A landscape with many valleys, sampled at points; each row gives a point and its height.
A ball rolls from a point to the lowest of its 6 nearest points, and stops where none of them is lower. Distance is the straight distance between rows; heights are no part of it.
Q558: [176,111,157,196,182,114,189,84,126,108,175,137,133,150,97,158,116,117,92,150,113,123,171,131,61,120]  h=163
Q706: [101,130,98,60,75,150,56,134,159,97,154,111,126,47,114,122,114,124,168,120,103,112,105,101,113,158]  h=485
Q735: [108,157,124,137,170,121,140,143,114,157,153,130,164,180,97,117,139,135,136,99,163,148,148,100,141,103]  h=325
Q141: [168,138,167,157,153,132,187,110,149,138,141,139,89,123,162,142,124,131,93,126,158,156,110,143,102,106]  h=173
Q831: [77,102,91,91,142,132,116,99,119,113,120,94,105,148,142,129,143,107,181,102,121,138,131,108,159,97]  h=243
Q231: [122,131,123,131,135,135,140,159,144,130,115,145,101,145,126,116,118,148,129,120,153,139,83,139,155,99]  h=54
Q497: [81,111,122,126,166,127,122,107,109,122,138,134,144,161,88,100,127,122,154,140,126,143,129,111,172,93]  h=270
Q322: [146,134,126,148,174,148,185,116,141,163,122,138,113,146,148,113,147,128,114,143,138,151,118,128,120,114]  h=201
Q263: [116,134,112,96,145,111,153,169,134,141,157,120,122,143,157,128,144,129,154,100,176,127,107,110,144,103]  h=254
Q407: [92,126,161,173,212,126,150,106,71,83,127,168,204,155,100,138,137,146,122,139,98,93,189,166,145,158]  h=15
Q189: [137,145,145,168,210,150,145,125,109,164,144,109,184,167,110,90,121,137,120,117,148,144,170,104,127,106]  h=298
Q692: [128,121,134,106,29,127,85,149,133,132,114,82,92,98,150,136,107,108,152,107,71,102,95,133,113,182]  h=53
Q490: [109,127,126,161,205,112,129,90,72,141,120,104,196,171,100,100,161,130,127,131,114,95,148,135,119,119]  h=238
Q495: [164,140,121,116,106,127,135,124,153,105,130,133,60,94,144,98,114,149,64,143,128,144,71,154,119,94]  h=166
Q19: [134,141,79,100,88,149,59,121,192,137,150,160,122,94,86,105,108,125,154,86,36,111,106,109,156,141]  h=638
Q615: [160,121,134,131,187,155,180,133,171,167,109,119,133,146,181,127,124,124,135,141,145,163,147,165,102,131]  h=215
Q327: [75,167,139,151,193,121,139,86,89,127,146,141,215,152,110,93,128,146,125,109,142,111,179,135,159,127]  h=275
Q266: [138,86,137,124,98,125,118,133,151,128,85,147,90,115,132,114,136,116,111,148,104,151,105,166,119,151]  h=305
Q560: [140,144,106,110,140,146,168,187,143,131,123,132,111,133,184,140,115,137,130,125,145,170,92,141,130,101]  h=183
Q311: [133,147,123,90,39,127,62,157,119,146,148,80,133,69,148,158,121,101,149,144,119,124,110,121,122,180]  h=324
Q960: [166,178,125,101,175,155,172,169,167,146,157,123,128,154,135,126,133,159,107,86,173,168,108,103,136,107]  h=211
Q880: [190,82,141,173,175,122,143,144,139,170,135,71,158,162,98,160,133,119,86,105,155,139,200,146,72,125]  h=217
Q43: [148,146,110,90,71,132,96,163,149,87,136,144,105,90,122,118,104,172,114,122,119,113,83,117,137,136]  h=380
Q207: [84,85,121,116,124,142,104,99,134,134,79,130,116,152,113,103,131,114,176,152,115,111,130,120,170,137]  h=266
Q355: [173,100,137,153,207,141,162,99,113,168,115,111,153,182,116,125,153,106,133,152,130,128,164,138,75,111]  h=176
Q181: [144,160,154,65,48,118,65,168,121,114,143,81,110,64,163,146,114,126,124,136,135,156,81,136,117,185]  h=288
Q906: [129,147,128,73,119,132,126,181,114,112,157,143,128,98,158,129,118,155,116,142,186,177,95,100,153,110]  h=248
Q179: [86,140,144,148,171,115,118,77,104,154,115,148,172,160,87,94,118,115,128,139,122,110,159,130,177,124]  h=227
Q155: [141,142,93,91,38,139,87,171,143,123,103,125,118,79,147,145,111,121,154,102,95,115,102,113,130,158]  h=377
Q221: [140,87,156,153,188,137,172,113,148,138,116,157,103,140,144,123,152,115,122,146,116,130,131,142,107,107]  h=188
Q854: [104,119,109,118,134,135,123,131,117,119,128,126,101,160,104,108,128,132,154,134,134,146,101,93,160,90]  h=203
Q973: [127,156,116,112,131,128,158,154,143,117,136,153,115,133,150,125,122,135,109,110,152,150,87,126,146,96]  h=145
Q477: [90,157,140,175,213,119,132,75,73,82,129,146,219,145,70,138,112,146,106,125,120,134,199,171,158,149]  h=146
Q808: [170,183,128,62,120,135,155,163,126,115,132,153,107,124,195,139,118,151,127,111,166,161,106,128,124,132]  h=235
Q634: [72,120,128,102,66,143,69,123,176,103,156,100,185,39,109,144,109,92,139,92,132,130,144,67,130,139]  h=313
Q948: [192,140,182,201,172,129,182,111,104,154,179,111,154,148,108,152,112,118,68,113,138,137,164,106,89,114]  h=194
Q977: [76,109,123,82,52,144,114,141,134,110,128,86,155,79,128,153,132,119,173,98,128,114,128,88,166,147]  h=225
Q108: [142,133,85,110,81,126,60,152,164,119,129,180,122,65,74,83,101,147,82,90,62,120,80,91,149,120]  h=440
Q129: [144,109,147,181,196,114,179,68,79,127,142,156,150,159,90,158,149,132,137,163,96,88,157,128,99,121]  h=132
Q373: [109,151,152,166,184,113,148,99,83,105,155,162,178,140,84,162,107,158,118,140,120,98,203,164,99,128]  h=97
Q694: [82,141,158,170,146,87,127,96,104,101,94,180,162,128,92,92,115,143,88,149,141,117,164,139,181,144]  h=182
Q607: [108,131,115,125,78,123,59,153,156,131,167,152,134,104,92,114,123,137,112,87,65,125,114,77,156,135]  h=552
Q431: [176,115,95,143,201,141,180,139,156,163,125,89,142,171,136,121,140,109,122,116,158,132,181,139,87,106]  h=212
Q482: [126,151,170,166,164,114,183,90,110,126,117,156,117,159,122,147,119,131,90,136,128,128,155,115,136,108]  h=175
Q636: [76,123,138,96,93,124,73,133,114,122,187,117,132,61,116,141,140,147,111,123,173,150,92,65,154,129]  h=296
Q848: [134,106,108,134,159,135,145,132,136,162,94,130,125,129,171,118,124,114,158,147,129,139,129,141,132,98]  h=232
Q428: [159,160,94,65,126,135,150,168,122,126,140,99,133,138,205,138,116,145,129,104,177,142,109,116,105,155]  h=223
Q990: [134,131,91,126,60,137,96,164,185,128,112,137,104,72,110,99,131,124,129,144,52,117,109,145,130,146]  h=598
Q67: [89,88,122,137,124,94,109,86,117,122,100,159,121,172,83,105,154,140,132,150,117,95,145,127,167,119]  h=236
Q909: [142,89,148,173,168,82,134,90,141,122,81,173,105,183,145,165,153,127,145,180,97,94,140,149,90,134]  h=147
Q230: [140,114,122,149,204,142,146,93,96,148,125,114,182,183,80,107,158,122,132,149,131,95,175,120,114,125]  h=210
Q74: [79,109,87,106,121,162,101,122,118,104,161,103,134,118,142,168,141,127,200,124,161,145,127,84,151,133]  h=257
Q774: [178,108,104,111,175,163,159,133,168,170,99,77,151,148,182,104,144,93,151,116,155,149,166,156,90,106]  h=221
Q820: [81,115,127,131,149,127,117,94,111,123,120,142,118,167,130,96,159,128,164,148,114,108,146,128,156,110]  h=259
Q999: [163,143,142,119,112,137,170,143,158,122,131,128,90,115,174,103,142,169,104,122,147,169,75,154,130,111]  h=115
Q699: [171,89,131,141,213,133,155,139,138,156,119,54,174,181,88,119,171,107,133,125,151,131,193,141,61,106]  h=193
Q42: [152,122,138,134,106,139,146,134,168,143,56,142,79,112,159,101,112,139,116,158,113,147,96,165,115,130]  h=167
Q577: [89,139,113,82,59,146,95,131,129,122,142,58,121,78,135,150,104,103,179,110,125,106,117,121,129,157]  h=253
Q257: [158,100,108,116,196,127,164,117,129,168,137,71,166,174,97,82,156,97,129,133,135,126,162,140,112,118]  h=202
Q584: [101,144,88,111,120,133,117,122,133,123,136,130,116,161,142,107,130,153,159,114,167,138,87,88,162,111]  h=283
Q729: [136,144,141,48,63,133,87,166,111,113,139,92,118,91,175,146,112,122,129,134,146,144,103,111,143,186]  h=209
Q700: [197,116,147,199,183,122,181,97,135,151,138,125,142,176,110,172,123,112,104,134,104,126,178,141,43,110]  h=171
Q360: [169,150,113,114,187,144,190,158,151,137,123,119,125,145,184,116,131,127,107,91,162,166,123,136,118,112]  h=206
Q217: [123,159,163,206,154,89,170,86,105,94,118,185,137,142,104,130,114,131,91,144,140,105,170,143,129,126]  h=137
Q760: [111,119,147,59,46,127,126,137,104,148,148,78,124,99,178,145,130,99,156,141,175,139,128,121,129,192]  h=205
Q246: [154,157,108,73,113,132,133,182,128,119,159,126,96,109,189,146,107,155,124,116,160,150,98,114,123,115]  h=216
Q747: [153,143,92,106,122,157,147,164,103,154,127,87,125,153,232,127,115,113,189,123,151,153,164,114,108,143]  h=230
Q499: [83,112,89,93,75,127,98,140,154,117,118,130,75,110,103,132,129,126,181,102,118,108,115,111,173,123]  h=284
Q423: [121,129,137,70,65,142,62,150,171,109,188,105,160,39,104,139,109,117,135,115,111,131,114,64,144,150]  h=408
Q562: [110,103,110,70,72,156,116,112,110,108,127,77,127,112,169,154,124,120,182,136,172,106,128,116,170,152]  h=251
Q498: [128,90,107,114,153,111,131,114,123,135,91,138,113,160,114,124,153,116,171,139,121,134,124,138,160,124]  h=263
Q520: [138,128,178,45,50,116,105,167,90,162,145,71,111,99,184,156,110,120,145,107,149,124,94,121,118,199]  h=276
Q733: [79,97,117,103,73,132,92,131,125,108,146,103,127,74,120,139,110,120,159,100,137,118,109,87,155,111]  h=260
Q703: [84,103,101,92,88,115,71,139,122,92,164,103,140,89,89,139,119,122,163,103,147,143,121,61,172,120]  h=302
Q301: [56,147,112,153,162,138,110,91,101,134,129,109,187,177,111,75,167,126,152,103,153,112,159,103,144,102]  h=268
Q594: [71,148,90,85,121,146,122,148,98,124,178,151,150,128,148,143,146,137,162,110,192,138,122,64,165,100]  h=300
Q743: [125,134,123,197,203,102,158,95,76,137,120,117,231,171,87,120,157,127,91,120,123,72,176,137,127,127]  h=285
Q908: [130,139,107,113,53,128,119,162,107,161,85,115,93,126,214,139,92,112,142,102,88,116,82,181,107,172]  h=334
Q426: [174,186,136,58,60,118,138,189,127,123,116,121,104,113,192,154,106,154,116,138,138,133,78,169,100,150]  h=332
Q229: [113,128,159,178,138,109,113,108,100,28,128,202,155,132,81,145,128,162,99,164,129,82,203,155,146,121]  h=161
Q63: [113,118,89,116,84,135,78,154,144,135,119,160,99,92,89,100,108,130,126,119,87,131,95,122,134,114]  h=483
Q386: [112,120,97,103,115,128,127,175,116,114,155,125,130,112,171,149,136,141,163,107,172,156,86,94,166,133]  h=281
Q496: [106,124,176,146,146,124,139,128,104,133,111,160,130,158,104,103,123,138,99,140,139,131,129,106,174,107]  h=274
Q915: [157,120,167,183,143,121,176,90,134,134,124,176,95,143,108,145,120,141,114,165,134,128,145,149,89,126]  h=157
Q763: [192,167,94,111,75,110,89,147,161,108,126,114,103,48,154,135,99,161,74,107,103,148,90,177,116,149]  h=290
Q910: [95,147,149,174,158,101,137,103,74,97,140,170,173,159,97,109,118,134,104,138,123,116,186,146,165,144]  h=125
Q612: [134,73,140,152,137,137,127,99,124,134,74,148,85,138,131,152,155,105,136,170,126,123,129,156,128,144]  h=292
Q64: [173,133,142,146,86,127,117,145,173,108,114,104,62,75,179,125,119,153,63,141,124,137,88,159,119,129]  h=128
Q964: [116,87,135,139,111,122,154,148,160,145,57,150,88,121,137,104,130,112,141,148,81,124,117,160,158,136]  h=295
Q769: [190,159,120,109,60,132,80,180,150,139,116,107,86,86,166,151,99,131,102,104,79,128,81,169,88,167]  h=358
Q991: [109,99,148,155,165,73,152,95,61,91,95,156,157,184,87,160,148,135,140,149,71,56,190,140,111,122]  h=87
Q188: [84,112,144,136,137,99,91,94,98,136,93,161,128,161,99,89,141,120,164,145,130,115,125,127,184,99]  h=269
Q366: [150,144,165,182,179,135,186,117,116,144,161,147,142,132,112,142,135,152,91,109,139,146,147,140,94,121]  h=186
Q806: [108,91,94,110,105,144,104,132,130,110,106,113,88,135,107,120,122,116,171,105,82,126,105,152,162,140]  h=301
Q235: [144,144,201,167,123,126,150,86,108,132,149,190,91,128,110,135,124,145,74,152,137,133,132,156,94,132]  h=152
Q893: [180,198,134,45,83,115,85,159,167,107,138,108,105,55,174,133,84,193,67,146,116,154,75,154,122,181]  h=385
Q840: [56,130,99,89,127,110,96,125,85,128,151,152,143,170,115,115,126,146,140,113,124,115,116,108,196,89]  h=307
Q336: [156,122,118,136,58,146,97,146,151,140,85,119,105,99,161,118,128,110,139,140,82,125,95,179,102,160]  h=303
Q81: [163,133,116,108,98,127,137,141,153,124,105,156,100,119,113,103,119,149,95,129,133,155,87,141,141,106]  h=220
Q504: [147,171,94,108,163,141,142,150,139,125,123,130,134,148,160,117,125,134,125,119,168,153,125,111,129,81]  h=184
Q356: [176,153,154,147,174,150,190,167,143,157,162,130,142,155,134,99,115,114,79,89,154,154,143,109,95,96]  h=199
Q907: [139,128,143,206,155,104,166,68,106,98,130,165,104,153,83,170,135,136,120,147,97,86,179,132,103,124]  h=109
Q957: [189,133,140,171,197,127,136,127,106,165,141,78,196,195,98,120,153,127,103,109,148,126,182,114,98,102]  h=255
Q283: [86,133,125,135,107,109,115,137,97,126,120,169,154,136,81,80,127,142,109,117,131,122,122,126,176,115]  h=326
Q794: [90,180,113,141,124,99,102,115,98,112,170,146,175,140,121,135,149,158,134,87,175,126,116,77,176,94]  h=94
Q641: [132,133,103,103,74,141,78,155,196,109,152,128,150,69,107,145,117,120,157,106,52,120,97,89,122,158]  h=576
Q985: [144,143,118,104,73,122,111,187,144,122,108,140,78,78,195,135,89,153,86,135,125,139,85,181,124,140]  h=258
Q509: [160,121,131,199,158,134,154,67,145,102,134,138,71,169,154,192,149,130,131,169,114,96,154,172,35,151]  h=190
Q485: [124,139,108,85,68,155,87,122,200,112,154,128,121,53,131,138,99,126,165,87,65,98,116,107,102,172]  h=541
Q578: [161,143,183,196,153,124,172,83,108,120,174,162,72,150,133,179,136,129,114,159,146,147,134,126,61,141]  h=153
Q245: [158,135,131,117,187,157,165,126,131,153,153,117,143,166,125,95,138,111,107,106,158,147,137,125,127,109]  h=224
Q790: [138,138,148,43,58,118,117,152,122,136,120,85,127,105,194,161,94,130,121,132,153,144,83,126,140,176]  h=267
Q679: [129,146,166,168,150,141,170,118,126,154,108,148,120,138,95,110,135,148,95,132,157,159,122,120,136,114]  h=229
Q680: [67,117,135,86,60,129,66,110,149,109,163,79,152,28,101,143,126,106,109,80,155,122,114,93,137,135]  h=366
Q51: [121,133,149,178,154,103,146,86,97,75,95,181,149,150,107,180,99,137,126,159,100,60,178,159,126,141]  h=89
Q938: [102,120,107,64,76,123,87,166,124,125,146,88,104,95,133,167,118,117,176,108,135,140,99,108,136,139]  h=279
Q802: [139,109,134,126,117,160,173,147,151,141,81,133,68,120,188,123,138,147,111,148,130,153,99,184,128,137]  h=129
Q232: [123,114,120,112,114,114,116,142,122,145,89,157,107,127,112,119,124,133,118,137,139,134,89,126,160,100]  h=250
Q541: [149,99,126,163,206,111,157,93,112,135,119,125,144,181,124,147,160,113,151,167,116,113,152,139,71,111]  h=158
Q609: [152,176,112,90,76,141,87,169,167,143,134,107,140,46,148,136,129,132,125,112,71,111,99,149,111,187]  h=140
Q855: [115,135,160,44,80,151,91,151,120,118,162,85,132,44,154,125,118,116,142,143,152,171,108,95,182,186]  h=144
Q591: [111,128,159,199,131,110,134,94,122,108,117,193,112,137,98,103,109,150,77,167,129,124,135,139,146,113]  h=172
Q593: [115,114,177,177,185,106,175,72,96,111,125,158,126,169,114,172,128,133,128,150,121,108,165,132,89,124]  h=139
Q762: [97,112,72,86,137,156,139,136,127,130,131,89,118,146,157,128,148,132,206,107,146,119,154,120,139,106]  h=234
Q508: [100,100,148,155,143,130,136,91,111,121,95,176,123,174,104,129,137,133,106,146,116,112,120,134,143,118]  h=192
Q926: [162,126,131,145,79,121,125,148,151,145,86,114,78,116,192,121,123,138,116,131,121,138,97,195,128,158]  h=142
Q194: [154,128,148,171,205,109,170,93,119,130,142,106,164,154,91,158,144,132,110,137,115,113,164,125,93,133]  h=174
Q363: [166,121,150,149,92,118,145,144,167,135,101,127,65,98,180,108,134,132,87,159,113,159,101,175,111,119]  h=40
Q595: [80,120,106,117,95,108,82,129,122,102,163,126,141,105,96,111,113,128,133,99,132,142,83,94,179,92]  h=329
Q265: [128,104,146,150,96,131,122,142,133,141,103,171,106,139,56,100,139,132,107,141,79,134,127,112,162,106]  h=355
Q921: [83,113,133,115,103,111,72,105,135,122,100,179,139,133,69,79,126,136,116,120,94,98,131,113,171,119]  h=341
Q708: [167,115,145,174,189,108,149,107,69,128,157,121,179,179,92,164,153,126,104,142,111,95,181,140,81,135]  h=162
Q365: [128,134,142,211,192,132,158,151,90,158,131,87,202,156,92,121,99,133,84,126,126,152,205,117,141,148]  h=396
Q718: [119,133,118,80,74,143,89,154,128,109,159,115,137,84,142,136,131,130,133,123,180,167,98,55,168,133]  h=244
Q647: [92,137,89,73,111,149,130,144,131,118,146,109,129,126,180,148,115,114,177,109,185,152,129,126,163,122]  h=261
Q39: [130,121,124,63,91,144,120,153,120,118,162,83,151,79,187,140,123,124,141,138,186,144,109,127,146,159]  h=178
Q916: [144,152,88,91,152,140,145,158,143,131,127,113,136,143,181,109,128,118,160,108,187,153,142,128,123,131]  h=208
Q469: [168,144,156,189,182,134,163,124,85,122,154,117,176,143,106,138,121,134,103,122,116,117,185,128,105,138]  h=218
Q186: [110,110,193,157,140,100,154,108,127,126,104,167,66,104,112,97,135,155,84,158,151,133,117,137,108,117]  h=200
Q124: [118,151,158,199,199,125,174,115,103,137,137,155,146,146,107,136,106,132,70,113,144,145,164,143,110,125]  h=197
Q500: [110,106,156,142,139,105,121,98,124,131,81,165,106,144,115,96,170,129,114,165,114,130,117,144,132,146]  h=278
Q24: [142,137,120,66,93,117,99,170,125,108,152,137,108,85,127,124,122,156,118,136,154,145,84,121,151,118]  h=293
Q949: [83,109,154,174,153,97,129,81,79,100,110,177,132,163,86,156,123,135,133,165,110,82,178,140,141,137]  h=108
Q712: [123,152,75,95,134,139,154,128,116,160,130,97,123,168,202,129,124,120,192,101,169,129,151,135,103,134]  h=219
Q254: [134,108,92,116,89,127,89,128,165,131,95,140,108,118,112,106,118,118,147,120,86,120,96,130,134,131]  h=386
Q879: [61,141,147,153,140,116,100,111,100,121,126,156,170,159,93,71,146,140,116,143,131,125,144,115,181,95]  h=273
Q72: [110,131,111,70,84,142,79,172,128,103,135,130,112,109,130,141,112,136,150,121,106,154,88,111,170,111]  h=356
Q239: [179,109,132,172,185,152,151,135,135,154,118,103,141,180,114,125,146,111,101,115,152,151,161,137,87,121]  h=195
Q92: [74,130,104,94,77,147,117,152,115,116,125,83,104,102,167,159,111,99,178,119,144,127,122,122,156,134]  h=264
Q797: [115,117,179,173,140,73,140,104,110,114,108,180,89,143,114,119,121,148,126,170,130,105,139,128,117,115]  h=189
Q142: [175,106,149,188,218,120,161,100,101,144,147,94,161,151,74,155,167,110,99,126,123,107,196,109,66,113]  h=198
Q302: [111,83,165,151,122,84,105,96,115,129,88,180,132,149,96,98,154,124,116,172,109,100,152,116,142,141]  h=196
Q241: [153,145,160,195,135,105,170,81,113,112,163,166,112,128,107,165,125,153,112,165,129,104,151,161,82,139]  h=131
Q347: [189,131,166,165,185,133,195,120,127,150,141,113,111,154,138,132,137,112,77,131,155,151,146,121,59,84]  h=185
Q308: [164,160,123,78,44,109,118,154,144,121,105,107,114,79,170,135,98,130,135,114,126,133,85,165,110,175]  h=357
Q675: [82,90,112,114,99,141,94,134,162,119,118,145,131,125,65,116,120,91,156,96,96,108,113,108,167,110]  h=291
Q525: [145,133,122,117,86,118,120,142,164,127,104,169,98,81,97,89,120,149,67,116,94,149,77,110,139,115]  h=304
Q670: [156,146,136,51,95,127,138,139,98,135,155,76,104,94,226,156,120,135,121,124,152,133,121,123,120,183]  h=222
Q182: [92,110,116,151,87,139,71,124,148,144,78,168,111,140,67,105,136,99,163,141,60,114,123,114,160,130]  h=342
Q544: [92,81,146,166,162,101,128,88,115,110,98,162,121,168,102,141,153,110,126,152,105,111,143,125,104,107]  h=141
Q658: [167,106,152,171,199,133,183,110,142,149,117,129,132,149,142,146,137,99,146,151,146,141,162,137,55,123]  h=160
Q655: [140,121,106,147,202,99,143,92,81,154,134,92,197,184,74,116,153,105,141,135,112,93,166,137,106,123]  h=228
Q276: [103,165,132,161,210,128,126,92,109,131,149,111,227,141,84,88,143,128,85,128,126,130,179,137,151,124]  h=392
Q238: [176,147,186,176,149,135,168,101,117,117,178,147,113,115,111,139,126,135,89,132,156,147,142,115,94,112]  h=169
Q224: [120,145,94,83,99,131,129,159,132,122,101,129,102,126,162,128,126,119,149,117,135,156,100,141,144,101]  h=239
Q65: [147,121,126,97,157,160,184,151,135,146,115,116,103,156,175,121,128,134,145,138,143,147,121,180,118,103]  h=204
Q344: [80,186,107,172,198,129,129,100,101,128,165,127,185,161,115,99,141,142,123,96,131,152,153,115,176,99]  h=391
Q914: [107,123,136,79,57,139,99,140,124,115,148,77,140,68,145,146,106,104,154,124,153,139,121,80,165,149]  h=191
Q35: [137,143,97,75,106,132,129,170,101,117,126,122,102,110,198,161,127,121,110,134,161,159,82,126,124,129]  h=242
Q685: [130,130,101,143,198,135,130,96,99,151,137,121,180,201,98,91,173,127,163,121,128,119,142,116,149,106]  h=249
Q963: [105,152,110,81,74,129,96,149,113,94,161,96,126,100,140,143,149,129,158,121,170,141,98,87,170,110]  h=287
Q470: [189,75,157,181,181,134,190,114,146,124,131,111,117,159,167,169,130,106,110,142,143,130,151,167,54,116]  h=143
Q770: [113,130,108,126,178,129,137,148,132,163,127,90,137,174,124,100,152,112,183,130,137,127,153,133,153,94]  h=247
Q152: [132,157,111,86,74,144,66,167,169,104,147,116,131,42,114,128,87,132,136,128,67,123,100,113,107,168]  h=130
Q543: [127,151,105,94,61,159,73,141,169,112,147,108,134,54,121,140,107,96,187,87,66,58,130,142,99,169]  h=549
Q86: [109,154,124,113,96,117,107,140,126,119,120,161,115,119,89,99,94,149,100,120,159,128,89,109,175,91]  h=348
Q556: [124,132,100,98,73,146,45,129,187,138,184,135,163,67,112,119,131,136,127,92,89,117,93,85,117,136]  h=543
Q250: [188,104,140,187,158,108,171,133,143,160,150,75,122,181,95,162,123,98,74,114,167,153,172,121,54,129]  h=237
Q297: [61,102,109,103,94,131,73,119,164,111,124,73,138,83,106,153,114,125,174,100,118,107,135,82,159,146]  h=252
Q835: [177,154,136,115,64,125,106,170,177,133,83,122,80,81,177,116,95,135,106,126,87,127,77,183,102,167]  h=289
Q585: [133,90,138,148,135,141,173,129,142,120,113,152,68,142,179,122,141,137,133,146,146,147,121,169,116,124]  h=170
Q342: [57,103,83,119,105,145,90,116,130,119,114,113,124,130,106,139,138,94,188,112,137,115,127,111,181,107]  h=256
Q464: [192,162,167,211,146,121,175,93,115,124,195,129,113,154,115,150,103,118,86,137,128,151,179,128,75,143]  h=179
Q37: [165,156,120,91,50,118,85,155,129,144,110,101,93,113,187,151,134,120,112,75,69,93,63,149,68,208]  h=294
Q598: [94,135,136,156,219,117,162,110,93,146,137,138,179,182,95,117,154,137,110,125,137,113,143,150,134,127]  h=282
Q27: [123,131,103,97,167,130,147,133,127,146,140,111,127,145,174,131,136,125,145,128,145,151,124,131,137,104]  h=213
Q47: [138,116,144,130,104,138,114,120,160,152,85,160,70,134,130,103,130,155,120,134,109,145,67,150,156,99]  h=306
Q289: [172,164,98,55,74,108,75,158,146,112,161,121,148,42,112,135,114,148,95,114,107,152,79,103,145,137]  h=402
Q725: [109,127,92,135,61,152,82,146,161,111,103,130,89,83,114,128,109,105,189,115,54,103,106,141,122,148]  h=484
Q271: [145,141,111,131,87,150,96,141,176,147,89,138,87,76,126,101,130,122,112,130,92,140,103,147,140,128]  h=462
Q887: [61,132,92,108,119,143,91,130,108,98,149,114,125,150,92,124,160,141,159,113,157,118,124,74,184,99]  h=272
Q618: [105,154,98,107,57,161,94,138,162,110,135,114,125,74,104,134,116,97,181,119,82,100,98,105,125,135]  h=508
Q158: [171,169,128,52,98,133,145,168,118,115,148,114,135,107,171,138,120,148,101,132,180,171,85,119,130,153]  h=241
Q400: [102,105,96,106,114,160,122,162,129,122,137,118,120,133,137,116,132,105,178,119,143,119,117,113,168,108]  h=262
Q3: [87,125,110,103,63,170,91,115,179,100,140,98,136,38,98,142,128,89,189,111,73,87,127,81,103,172]  h=550
Q251: [135,97,176,163,120,136,153,126,157,144,80,129,64,121,203,132,135,130,124,156,132,142,115,208,106,138]  h=124
Q517: [124,114,115,84,62,137,131,170,125,144,123,108,98,117,198,150,97,123,171,120,149,123,97,149,132,172]  h=277
Q777: [177,141,159,195,171,107,144,147,100,149,147,82,180,156,88,132,131,117,48,123,162,132,209,128,119,144]  h=299
Q457: [103,101,106,149,204,122,127,69,111,130,124,149,187,185,78,119,159,124,139,145,109,94,162,127,108,120]  h=231
Q605: [142,136,111,122,198,162,152,152,145,179,118,95,152,161,152,106,156,133,138,110,152,133,164,133,123,99]  h=226
Q886: [167,74,144,166,205,135,158,110,143,143,119,80,139,173,117,161,148,88,128,144,128,131,179,170,54,124]  h=165
Q620: [127,118,129,127,129,131,161,131,149,150,134,155,97,145,137,110,128,134,110,145,144,158,98,149,159,99]  h=164
Q33: [117,167,111,106,50,140,87,148,175,115,156,119,126,55,122,144,124,115,178,80,74,78,100,121,95,199]  h=505
Q754: [90,117,89,104,197,144,134,68,104,145,135,109,164,181,104,99,180,104,171,128,119,102,139,135,144,100]  h=246
Q669: [114,87,125,141,92,119,90,114,127,126,78,154,123,135,82,97,146,104,126,172,72,107,132,134,135,122]  h=271
Q44: [139,125,116,93,88,146,126,173,138,134,108,120,108,105,172,132,114,132,136,113,141,140,89,167,124,136]  h=240
Q167: [109,125,181,186,156,117,134,93,113,95,106,189,142,143,79,135,119,159,102,167,122,96,172,125,138,122]  h=138
Q412: [106,135,76,96,123,135,122,127,98,111,161,120,135,149,169,126,138,134,170,117,162,142,121,73,173,104]  h=280
Q220: [126,97,165,196,143,104,159,89,110,139,111,176,119,155,125,129,141,126,118,155,133,131,127,137,115,119]  h=187
Q869: [104,136,110,104,85,126,59,133,154,120,150,146,151,64,82,110,101,135,113,103,95,128,97,54,129,131]  h=496
Q213: [120,96,147,156,153,80,105,92,99,107,95,190,115,187,102,156,143,137,143,184,85,78,173,138,142,141]  h=110
Q173: [135,94,135,172,191,124,150,106,112,130,111,151,124,162,118,152,150,113,143,179,124,158,152,153,93,113]  h=180
Q166: [152,110,155,175,124,114,170,99,165,132,100,152,60,117,141,117,133,139,86,163,145,143,111,152,115,111]  h=135
Q438: [148,126,162,151,100,108,159,148,136,148,110,174,96,123,107,87,98,144,70,131,136,136,105,120,157,95]  h=286
Q574: [176,115,139,149,169,151,162,134,170,155,134,121,129,156,156,113,128,123,100,114,158,148,134,159,82,114]  h=207
Q84: [142,94,145,156,138,141,164,110,167,151,124,138,78,134,142,136,144,119,122,163,142,144,129,154,71,123]  h=181
Q613: [112,116,157,161,185,89,136,85,80,65,115,138,197,182,112,142,135,122,126,137,112,59,188,173,109,133]  h=69
Q312: [180,150,142,174,175,128,181,157,121,177,132,132,161,167,106,125,119,131,92,128,150,138,158,134,89,111]  h=214
Q569: [82,151,96,102,91,117,84,169,111,120,159,107,153,105,113,141,152,135,115,114,175,161,85,82,151,131]  h=297
Q385: [100,133,104,83,78,137,145,142,83,133,150,97,131,105,213,157,107,105,167,115,155,113,132,114,139,149]  h=233
Q994: [121,115,146,157,123,82,130,100,117,143,95,168,125,140,78,101,106,143,103,137,104,110,130,126,161,115]  h=245
Q247: [117,126,125,133,194,137,136,117,129,151,105,134,141,175,121,118,139,118,159,158,125,120,137,140,147,91]  h=265

For each start below, name the point where the ball stops.
Q544 | Q407
Q35 | Q231
Q24 | Q231
Q428 | Q231
Q499 | Q231
Q909 | Q407
